Each row is a point on a landscape with many peaks, with its height.
From any point a climber takes the steepest step (rise divided by distance) to one of its 2 nearest points. It stops when none of these is higher. Distance is the straight distance between rows; heights are no part of it.
Q347 (h 540): [ 19   4  37  12  27 -38   8 -10  -4  36 -13 -37   8   7  29 -35  -4 -25
  35  23 -67 -29  23 -30 -17]
Q987 (h 435): [ 12 -35  48  21  11  23  -9  64  18  28   0 -19  10 -11  44  -6 -25 -29
  53   6 -16 -55  13  -1 -24]
Q40 (h 107): [ 37  14  26   9  18 -14  14  -7  -8   0 -48 -43 -10  -6  20  26  -2  18
   3 -21 -47  -1  -5 -15  26]
Q342 (h 324): [-58  -8  27  39  14  33 -50  20   6  13  16  54  32  14  21 -18   2  35
   7   4  -3   7   0 -12 -48]
Q912 (h 56): [  4   8 -20   1  36  28  16   5  23 -30 -25 -31 -18  -8  14  30  17  32
  17   7   5  -3   8  31  31]
Q300 (h 140): [ 62  45   2   9  -9  15 -18 -12 -52 -16  13 -37  -1  -7   7  22 -49 -23
 -17  44  35   7  13 -20  40]
Q430 (h 578): [-31 -20  34   7 -32  21  -3  28 -14  -7   8   2 -23 -14  10  -8 -31  44
  14  13  25   3  -7  20 -22]
Q405 (h 259): [-12  -3  53  26  -3 -12  -3  24  -1   1  21  36  24  12 -37 -14 -24 -15
  -5 -17 -22 -10  -2 -37 -10]
Q380 (h 314): [-26  28  14  27   5 -23  -3 -24  -4 -40   5  23  12 -14   4 -25 -12  53
  -7  37  17 -12  13 -34   7]
Q218 (h 477): [-33 -28  61   6   6  12  -5  31  -3  14 -11   7  -5 -17  39 -16 -28  10
  48 -14  -8 -27  -6  12 -34]
Q467 (h 293): [ 15  25 -43 -21  32  29 -24   5  34 -21 -19  38  32  11 -17  31  48 -15
  -7   2  13  -8   3  -7 -14]
Q408 (h 588): [ 16  -2 -29 -20 -60  -8  10  -9  37  -4  -6 -35 -13 -16   9  35  18   9
 -18 -34  48  14  26  14  33]
Q643 (h 516): [-33  34   6  16  55  27   0 -10  -4 -44  11   6 -41  -9  14 -16   9  27
  38   9 -11  -1   7  70 -30]
Q455 (h 341): [ 12  29  17  -2  21  32  17   5 -18  -3  59 -12   2   4 -20 -22  -4 -51
  19   6 -31  22   7  60 -31]
Q720 (h 373): [-37  13  10  -8   5   4  -6 -29 -53   1  14  52 -22  25 -41 -10 -34  14
  -5  20 -13  38 -29  12 -13]
Q358 (h 195): [ 35   5  -5  31 -12 -13  45  23   7  -5  32 -31  20   2 -28 -42 -56  -9
 -19   5 -14  -4   9  12  37]
Q19 (h 163): [-62 -35 -48 -12 -19 -21  15 -30  23   6   1 -13 -11  -9  -2 -24  27  23
  11 -15 -14 -30 -13   8 -33]
Q194 (h 582): [  7  56  29  20 -31 -15 -27 -16  10 -22 -24  10  22   4   4  27  24  30
 -22 -21 -13  13  26 -20 -44]
Q790 (h 342): [  2 -28  45 -26  33  11  13  15  32  36 -24  12 -35  23  -8  27   6 -16
  10 -63 -16  18 -22  13  44]
Q827 (h 637): [ 25 -47  19 -25  -3  31 -30  57 -13  18 -19  40  -6  22 -10  28 -19 -42
   8 -28  24 -14 -27 -14 -10]
Q412 (h 457): [-29   9  41  -2 -20   5  -5  -8 -11 -13  11  41 -22  -7 -31  20 -38  33
  -9   5  33  26 -16  15  -1]
Q941 (h 164): [ -2  18 -34  -8  -7 -41  -9 -26  35 -34   2  18  42   2 -20  -8  37 -28
 -36  -2   7   2  16 -37  -4]
Q274 (h 154): [ 13   0  -3  -4  30  15  10 -13 -24  -9  -4  20   8  13 -39  -4 -20   0
 -17  32  16  -7 -14 -24  36]
Q522 (h 308): [ -4 -12  20  10 -22 -42  35  -7  40 -10   5  16  15  -4 -45 -19 -30  10
 -44 -26  26   7  -2 -22  59]
Q338 (h 360): [  4  31   9 -20  -8  23 -15 -16 -13   1 -17 -12 -36   2  14  38  35   5
   8 -25 -14  37  11  58 -47]
Q572 (h 381): [-46   7 -47  -3 -10  -4   1 -38 -35  -6  35   9 -25  -4  -6 -28   9  49
  -2  51  24   6  -3  24 -13]
Q704 (h 471): [ 24  57  17   4 -31 -21  -7 -38 -17 -34 -16 -11  -9 -15  -5  44  10  23
 -25  -1  20  38  26 -15   4]
Q624 (h 339): [-34  -1 -28  -5 -31 -17  12 -43 -10 -18  30 -21 -28 -46  13 -14 -15  51
  19  55  64 -19  -8  14  20]
Q79 (h 189): [-29  13  -2  -1 -26 -25 -15 -25 -30 -14  58   7  24 -30  18 -36 -11 -20
 -25  42  58   7  13  -3  15]
Q703 (h 405): [-23 -29  56  28  12   0 -49  42   8  37  -8  32  29   7  34 -15  13  -2
  34 -15 -23 -21   3 -19 -52]
Q885 (h 276): [ 18  31  26  26  -2 -22  -4 -10  15 -43   1   9  25 -40  12   4 -28  30
 -19  23  61   0  19 -51  36]
Q436 (h 118): [ 14 -13  30   8   2 -18  39   5  15   8 -15 -38  -4 -14  15 -20 -21  20
  22 -30 -26  -1 -11  11   8]
Q582 (h 138): [ 31 -34 -11  18  26  12  23  53  14  35  46 -28  25  -2  -1 -37  -6 -64
  25  13 -27 -56  16   4  -4]
Q266 (h 133): [-39 -14 -47 -35 -21  -4 -19 -25  29 -18 -19   2  -3 -17  10  -3  48  39
  12   8  39 -26  -3   1 -21]
Q509 (h 362): [ 53  19  21  19   8   6  -3  20 -18  30  53 -46  26   2   0 -15   1 -66
  13   7 -48   5  12  24 -33]
Q992 (h 402): [-22  11 -14 -46  16  12   2 -43 -10  23 -16  20 -31  26 -37  43  29  16
 -25 -41 -10  36 -16   3   6]
Q988 (h 286): [  9 -12 -32 -32  31  38 -55  -5 -20  22 -34  47 -11  32  13  25  29  11
  -1  28 -10  19 -18 -19 -20]
Q88 (h 414): [-13 -46  -7 -29   7  42 -46  21 -21  23 -22  41 -37  14  23  31  -8   0
  18   7  24   2 -40  -4   0]
Q198 (h 209): [-32  29 -42  11 -14 -41  29 -48  15 -46  16 -20   6 -16  -2 -38  22  49
 -16   6  15  -6  23  18  -9]
Q536 (h 418): [ -4  47  17   6 -15   9 -15 -25 -28 -38 -14 -12 -28 -17  20  38  -3  45
   9   6  -6  41  17  32 -20]
Q178 (h 426): [-10 -35  42 -21  27   3 -14  24   0  32 -39  44 -17   8 -13  15   2 -23
  21 -31 -19  -7 -37 -20   3]
Q248 (h 153): [ 37  16 -21   9 -29   7 -23   7 -48 -10  16 -29   4 -35  50 -11 -27  -9
   3  59  54 -31   8 -31  22]
Q128 (h 441): [  6 -45   3   1 -25 -59  49   2   8  27   6  -4  -5   3 -35 -22  -5 -21
  -3 -39 -49 -13  -8 -15   2]
Q680 (h 193): [-31  39 -15   7 -45 -54   2 -44   8 -37  24 -13   6  -5  -6 -15  35   7
 -34 -19   2  17  35   3 -42]
Q184 (h 395): [ 28  -1  40   8  17  25 -26  33 -16  16   9  -1   1   8  11  -6 -21 -48
  32   7 -36  -8 -13   6 -25]
Q838 (h 367): [-36  19   4   9  26  -5   3 -43   1 -35 -20  21 -32 -13 -13  19  -5  75
   1  24  24   7  -2 -27  39]
Q955 (h 449): [  8  37  16  39  10 -15 -33 -17 -18   8  -9  13  14   8  16  -2  12  25
   2   3 -41  22  -5 -25 -45]
Q856 (h 493): [-15 -11  -7 -19  33  59 -27  24 -16 -27 -10  16 -29   8  12  37  -6 -11
  28  22  33  14 -13  36   2]
Q904 (h 497): [-18   0   2   8  71  40 -32   2   0   2 -13  39   7  11  38 -19  23  -9
  39  21 -32 -18 -23   5 -23]
Q394 (h 343): [ -3   2  21   6 -24   7 -53  10 -20  15 -20  31   6  13  17  13 -10   0
 -14  10  -6  30  -8 -28 -34]
Q610 (h 349): [-13  -3 -38 -58   4  21   5 -35   1  23 -15 -27 -34   8  -8  33  43  -6
   1 -35  -9  15   2  49 -14]
Q106 (h 172): [ -2  16 -13  23 -20  -3  12  -6 -44 -11  34 -21   7 -12   8 -44 -32   0
  -9  68  24 -19  11 -19   2]
Q977 (h 420): [-15  32 -18   7   9 -13  45 -37   1 -15 -10 -14 -18   6 -32  10  -9  57
 -10  -3  -2  18   7   0  36]
Q320 (h 224): [ 20  -3 -55 -28  20  45 -12  11 -18   6   6  19  13  21 -15   7  27 -42
 -14  33   6   3  -5  15   1]
Q420 (h 587): [ 10  21  17   1  48   9  -6 -25 -14   7 -29 -20  -8  10  48 -17   3  -2
  41  33 -58 -18 -11   9 -15]
Q212 (h 70): [ 18 -31 -56 -15   1  28   7  10  14   4 -33 -50  -5  -7  22  30  20   3
  14   7  28 -24 -10  25  17]
Q370 (h 313): [ -7  -1  11  -5   4  38  -5   6 -58  -2  32 -14 -33  12  -3  -6 -29 -27
   9  16  -6  45 -29  56 -11]
Q417 (h 598): [  0  24   7   8  56  41  -5  14 -14 -58   0 -14 -26  -2  31  21   8   3
  52  24  -1  28 -10  49   4]
Q559 (h 230): [ 30 -17  10  -4 -60 -39  22   7 -18  18 -32 -53   0  -9   3  24 -38   7
 -12 -28  13  -2  -9 -29  27]
Q457 (h 152): [ 10 -37 -10  12  -8 -18  -5  37  -3  28  13 -21  36   1   9 -19  28 -41
   5  15 -28 -54  21 -29 -16]
Q41 (h 315): [ 12 -49 -23 -24  -6  -7  43   9  18  39  -7 -16 -19   6 -37  12  -6  -4
 -19 -49   7  -6 -22  13  47]
Q596 (h 415): [  0 -22 -32 -32  61  41  -2   9   4  13 -14   3 -11   5  18 -12  24 -42
  31  13 -11 -15 -26  38  -4]
Q673 (h 184): [  9  -9 -35 -30 -31 -13   6 -13 -14   7  -4  13   5  17 -21   6  23 -37
 -30   2  15  -5  -2 -17   6]
Q252 (h 466): [ -1  27  16 -23  -8  -2  31 -37  -2   8 -18 -26 -25   8 -24  37  -6  30
 -23 -46 -25  41  10  -5  22]
Q639 (h 522): [ 17   3  -6  -6 -12  16  32  -1  30  13 -13 -45 -31  -7  -6  41  10  34
 -25 -46   2  29  17  30  56]
Q765 (h 404): [  8  -2 -45 -16   6   1  15  10  77 -22 -31  14  21   0 -12  22  49  -7
 -22 -45   9  -3  25  11   8]
Q458 (h 297): [-12  -8  62  27  54  -7  16  14 -19  10  33  27   2   3 -18 -42 -35 -10
  28   5 -47 -12  -9  -9 -20]
Q73 (h 504): [ 33 -24  32   3  11 -27  31   9 -29  41  12 -18   1   7  -8 -37 -28 -43
   7 -16 -66  -6  -3 -14   0]
Q937 (h 129): [ 41   6  -3 -11  22  20  -2  11 -10   0 -33  -4  -2  18 -11  41 -17 -21
 -24  -6  20   8   3 -39  73]
Q631 (h 442): [-46  11 -30   9  33   8   9 -41 -14 -15  10   2 -27  -9 -20 -16  19  46
   8  -3 -18  10 -14  44 -33]
Q129 (h 190): [-21   0 -37   5   3 -24  48 -15  46 -13   9 -30   9 -17  -5 -46  28  28
  11 -29 -16 -24  10  33 -13]
Q717 (h 325): [-30   8  15  -3  49   7  27 -15 -27  -6  42  38  -7  25 -57 -40 -35 -17
   6   7 -34  13 -22  20   3]
Q70 (h 248): [ 14  30  -3  32 -19 -30  14  15  50 -40  26  -5  45 -30  -5 -12 -12  -4
 -20   7  44 -15  32 -16  40]
Q758 (h 227): [ 20  40 -49  17 -22 -29  37 -20  40 -34  12 -26  22 -19 -11 -24   2  27
 -40   2  17  13  38  12  45]
Q264 (h 257): [  1  20 -17  -7 -36  -1 -57 -21  -4   6   7  50  25  18  12   3  41 -24
 -34  23  22  30  -2 -23 -36]
Q812 (h 89): [ 49 -11 -14  -1   2   2   0  20   3  12 -60 -47  -7  -6  36  37   9   7
   9  -2   0 -30 -21 -29  15]
Q421 (h 178): [ 32   8  -2  26  37   1  43   8  -1 -13 -12  -7   5  -1 -35 -16 -57  25
  -8  18 -17 -11 -13 -17  62]
Q24 (h 98): [-29 -11 -48   9  14  10 -39   0  10 -23 -18  18  18  -5  24  -8  32  33
  11  49  28 -57  -6 -10 -10]
Q315 (h 204): [-22  -6  32 -12 -16  20 -21  17 -14  28  44  39   4  13 -17  -6  11 -21
  -1 -17 -11  25  -2  21 -69]
Q668 (h 261): [  2  -7  41  -7 -50 -27   8   3  13  -7 -18   6   1  -7  -2  14 -20   6
 -14 -28  39  10   1 -44  28]
Q332 (h 128): [ 24 -12   6  22  33   6  39  38  42  10   5 -16  28 -16   7 -35 -19 -15
  22  -3 -24 -27  -4  23   2]
Q751 (h 260): [  4  -6   7  12 -53  14 -30  26 -33  44  46  18   9  22  14  -5  -3 -27
 -20  15  -9  42  -6  -9 -45]
Q863 (h 130): [ 17  19  -1   6   8  27 -24  -4 -66 -15 -12  -4 -13  18   3  14 -35   7
   0  48  12  19 -18 -24  32]
Q706 (h 207): [-25 -10   3  17 -10 -32 -22   3  22 -16  34  52  43  25 -42  -2  20 -37
 -17 -14  -8  -8  13 -50 -12]
Q76 (h 210): [ 34  -5   9  15 -58 -48  39  23   4  -3  22 -37  25   3   6 -17 -40 -28
 -26  -6   8 -15  13 -29  21]
Q14 (h 366): [-32 -22 -13  -9 -29 -24  36   4  24   2   3   2   6   4 -47  -9  -6  12
 -13 -43   5   2  -7  16  10]
Q792 (h 187): [  1 -31  -2  -3 -60 -20 -15  32   6  25 -12 -13   6  -3  22   8  24 -18
   4 -11  -1 -22  15   1 -32]
Q772 (h 294): [ 25 -58 -11 -33  18  -3  17  19  53  51 -42  -9 -17   8   4  30  20 -23
   9 -61  -6 -10 -12   5  31]
Q755 (h 509): [ 35 -13 -47  -4 -28 -20   6  -5  65   3 -24 -14  22   3   1  15  29 -13
 -51 -34  24  -2  34  -4  59]
Q152 (h 237): [ 21 -56  -2 -25  -3  -6  -1  36  33  34 -35   2   2 -11  19  26  39 -42
  20 -43 -20 -23   1  -4 -38]
Q294 (h 211): [-37   3   0   4 -41 -17 -60 -15  -2  15  53  33  33  -3  34 -25   0 -34
 -35  21  50  26  15 -28 -22]

For each start below, name the point where the climber stops.
Q300 => Q194
Q937 => Q14
Q941 => Q430
Q40 => Q827
Q863 => Q14

Call two points neighbours if one is among the 2 nearest of the other. Go from one point of each pair to the other, from neighbour to neighbour, staying as high as possible. Name the lowest point that can't be avoided.
Q14 / Q827 => Q772
Q218 / Q194 => Q342
Q827 / Q417 => Q88
Q194 / Q408 => Q610
